The views of a scene show one set of named points, each view turned or mirrored, shifted and resized as a whole, with a little noise and some points left out.

Scene 1
View 1
mep: [ 13  12 -11  -2  -4  14   0  11   1  12   0  -8 -12  -1  18   1 -23  18
   1   8   9 -11]
tafod: [ 14  11  -6 -28   2   5   3  15 -21   9  18  -7   4   2 -10   2   1  12
   1  -8   6  -8]
zokiv: [ 11   5 -10 -21  -2  11  -2  12 -13   4  20 -11   6   3 -12   4   5  13
  -4  -4   7 -15]
turok: [ 18   2  -9  -2   2 -11   2  10   0  -3   2 -15 -10 -16  17  -7 -12  14
  -1  17   6 -27]
zevi: [ 12  11  -4 -16   6   7  10  13  -5   4   2   4 -10  11  31  -7 -23  11
   5   9   4  -9]
Dute: [  4  -9   2 -34 -10  -1  12   9 -13  18  20 -14  19 -24 -25  13   7  18
 -10  -6   1 -13]
fisa: [ 22  16   1 -17  14  -2  -1  11  -7  -3   8   7 -27  16  40 -16 -32   9
  23  10  -1  -1]
Beba: [ 14   5 -10 -11   1  -3   3  11 -12   3   4 -16  -2 -14   4   3  -4  17
  -7   1  12 -24]
vis: [ 15  12   0 -24   5   3   4  11 -14   9   8  -1 -10   0  15   0 -17  15
   9  -3   4  -4]
tedu: [ 17   3 -16  -6  -3  11  -8  13   5  -3  24  -9  -3  14  -3 -12  -3   7
   4  18  -1 -15]
Gak: [ 29  19 -18   4   2   3  -8  19   3   3  11  -4 -20  12  14 -22 -22   6
  15  27   0  -6]
salo: [ 16  16  -8 -18   6   8  -4  12 -16   2  11  -7 -11   7  10   0  -9  14
   6  -7  10 -10]
vugu: [ 10   6  -6 -18   1   4  17  16  -6  10   4   2   1   4  17  -6 -16  10
  -2  13   4 -11]
livu: [ -1  -6   6 -26   4   0  16   2  -7  -1   0  -5   1 -10  30   9 -12  20
  -7  -5   8 -25]
Nor: [ 11   0  -8 -12  -6   2  10  13  -1  14   7 -11   3 -14   1   0 -10  15
  -5  14   4 -15]
boli: [  3  12  -7 -17   6  11  17  11 -16   6 -11  -4  -2   2  31   9 -15  18
 -12  -7  18 -23]
poka: [ 10  12  -9 -18  -2  18   0  12 -12  10  12  -7   0   8   2   6  -7  16
  -2  -7   9  -9]
Lalu: [ 12   9 -10  -3   4   0   9  11  -3   1  -8  -9 -11  -6  31  -3 -19  15
  -6  11  12 -25]
View 2
mep: [-20 -15  12 -20  11  11  15   1   9  -4  -7 -35  21  19   4 -17  -6  -6
  -2  41  -3   7]
zokiv: [  0 -17   0   8   1  23  16 -13  11  13   3 -16   5   3  15   2  -4  20
   2  23  -1 -16]
poka: [ -8 -14   7   7   4  23  15 -13   8   6  -5 -25   8  10   2  -4   1   9
   6  36  -3  -6]
vis: [ -5 -31  21  -1   8  13  23  -8  21   4 -10 -26  16  10  -6 -12   4  15
   3  36 -10  17]
fisa: [-15 -40  35 -20  17  15  35   5  14  -9 -38 -49  35  22  -8 -23   9  26
  -1  27 -21  36]
salo: [ -5 -19  12   3   5  30  21  -9  11  -2  -7 -28  16  10   3 -13   0  21
   1  33  -8   9]
tafod: [ 10 -24   8  14   1  22  18 -17  15  12   6 -17   2   3   7   0   2  20
   5  25  -3  -2]
vugu: [  3 -19  22 -13  13  -4  23  -5  19  -1 -14 -31  16  20  -1   3  -5   1
  -2  24  -9   4]
boli: [  0   7  19  -1   9   9  20 -10  27 -20  -8 -21  21  20 -16  -4 -17   0
  -8  49 -17   2]
Dute: [  9 -30   1   9  -2  -3   9 -18  35  30  27  12  -6  -9  13  10 -11   7
   2  31   6 -21]
tedu: [-14 -26   4 -17  10  17  21   2  -1  12 -15 -37  17  12  27  -2  -2  17
   0   8   0 -12]
zevi: [ -7 -21  27 -15  15   4  27  -2  16  -7 -26 -38  24  23  -8  -6  -2   8
  -2  31 -14  13]
Nor: [ -4 -22   9 -19   8  -4  14  -2  21   9   8 -19  14  10  15  -2 -12  -3
  -5  27   1  -5]
Gak: [-13 -32  16 -34  16  20  24  10  -7  -2 -17 -59  27  23  23 -19   4   9
  -2   8  -1  21]
livu: [ -8 -12  21  -8   9  -5  22  -6  44  -5 -11  -3  25   9 -12  -2 -21  13
 -12  47 -20  -6]
turok: [ -8 -19  12 -35  10   7  22   9  27  -7   4 -24  33  11  21 -15 -23  12
 -19  22  -7   5]
View 3
mep: [  3  -4  -3  -3   5 -14   7   8   8 -13 -10 -11  -2 -14   3 -11 -14   7
   9   4   4  -5]
Lalu: [ -3  -7  -2  -7   0 -13   6  24   6 -21 -10  -4   4 -11  -1 -10 -10   9
  11   6  -4  -5]
tedu: [  7   5  10   1   1  -5  20   4  16   0  -7   0 -14 -24 -10   0  -3  10
  -2  10  -1  -8]
zevi: [ -3   4   0  -3   9  -6   8  15  23 -19 -11  -1   5 -14   2 -11 -13  16
  11   0   4  -5]
Dute: [  3   1  -4  -1   5  18  14 -16   2   7   1 -11   7  10 -15   7  -3  -8
  17  11 -21 -16]
zokiv: [  9  10   5  -1   4   8  22  -6   6  -3  -4  -3  -7  -4  -3   0  -5   0
   4   6 -12 -11]
poka: [  8   8   1   0   8   1  18  -4   8 -10  -8  -7  -5  -5   5  -7 -11   3
   7   0  -3  -9]
livu: [  0  -4  -4 -10   6   4   5  14  12 -28  -6  -2  13   3 -10  -4 -15   0
  17  -1  -9 -17]
tafod: [  3  14   4  -3   7  10  20  -9   9  -2  -1  -1  -1   0   4  -3  -5   5
   9   5 -11  -6]
Nor: [ -2  -5  -3  -1   1  -4   8   8   8  -2  -7 -10   5  -9 -10  -2  -5   6
  14  11  -8  -8]
boli: [  2   2  -8  -5   6  -1  12  19   5 -29 -14  -8   8   1   8 -12 -14   3
  13  -5  -9 -10]
turok: [ -4  -9   4 -11  -3 -12   6  19   4 -13  -2   1   1 -13 -11  -4  -5   8
  10  16  -7  -4]
Beba: [  1  -1   1  -8   0  -3  13   8  -3 -10  -1  -3   1  -2  -3  -4  -5   2
  10  11 -13  -7]
vis: [ -1   7   2  -7  11   0   8   0  17 -13  -2   0   4  -4   5 -10 -12  11
  14   2   1  -3]
fisa: [ -7   7   9 -12  13 -12   2  14  32 -22  -3  11   2 -20   6 -16 -15  26
  11   1  15   3]
View 4
livu: [ -2  -6  -8  -4   0   1  -1  -4 -13  19   9 -10   7  -6 -23  20  10 -38
  13   6  17  15]
zokiv: [  2   6  14  14   1   2  30   0   4  -4  12  -1  17  -2 -12  21   7  -4
   3   3 -12   9]
fisa: [ 10   6  -7  41 -30  25 -32 -23  -6  37   7  -8  16  -5 -18  31  22   8
  11  11  16  22]
Lalu: [  0   1   0  17 -16   6 -10 -13 -10  13   2 -10  24 -18 -31  15  11 -20
  26  24  18   2]
tedu: [ -4  15  14  25 -10  25  24 -11  -1   4  10   5  30 -18 -28  26   7  13
   3  16  -5  11]
tafod: [  2   4  11  19  -3  -2  19   1  10  -1   7  -2   9   7  -4  21   8  -4
   4  -1 -13  11]
zevi: [  1   2   0  23 -16  11 -17 -13  -5  27   5  -5  20  -1 -26  26  16  -8
   4  20  11   8]
mep: [ 14   2   8  21 -14   7  -4 -18 -16  13   3  -2  19 -15 -26  20   6 -10
  14  26   0  -6]
salo: [ 13   2   7  25 -13   2   6 -11   0   9  14 -10  18  -1 -10  19  15  -2
  12   6  -1  10]
vugu: [ -9   3   3  18  -9   7  -7  -4   0  16  -3   1  17  -1 -27  25  10 -13
   2  20   5   5]
vis: [ 10   1   1  25 -13   6  -8 -11  -3  17   3  -4   5   2 -10  24  12  -8
   8   6  -1  10]
Gak: [  3  16  10  47 -28  29 -10 -22   0  12  -2   3  29 -21 -29  26  11  20
  16  26   2   3]
boli: [  4  -8   2   8  -8 -15  -7  -6  -6  16  11 -17  23   4 -23  13  16 -31
  14  21  13  -1]
Beba: [  0   2   5  13  -7   0  15  -4  -1  -5   3  -6  15 -16 -18  13   5 -19
  26   8   2   6]
Dute: [ -8   2   8  -3  16  -3  35  10   1 -13  -7  11 -11  -3  -8  22  -8 -27
   4  -6 -20   8]

Which points are out of place in each view (at most two, in the order of its rows)? Write - if all are in place.
view 1: -
view 2: tedu
view 3: Nor
view 4: -
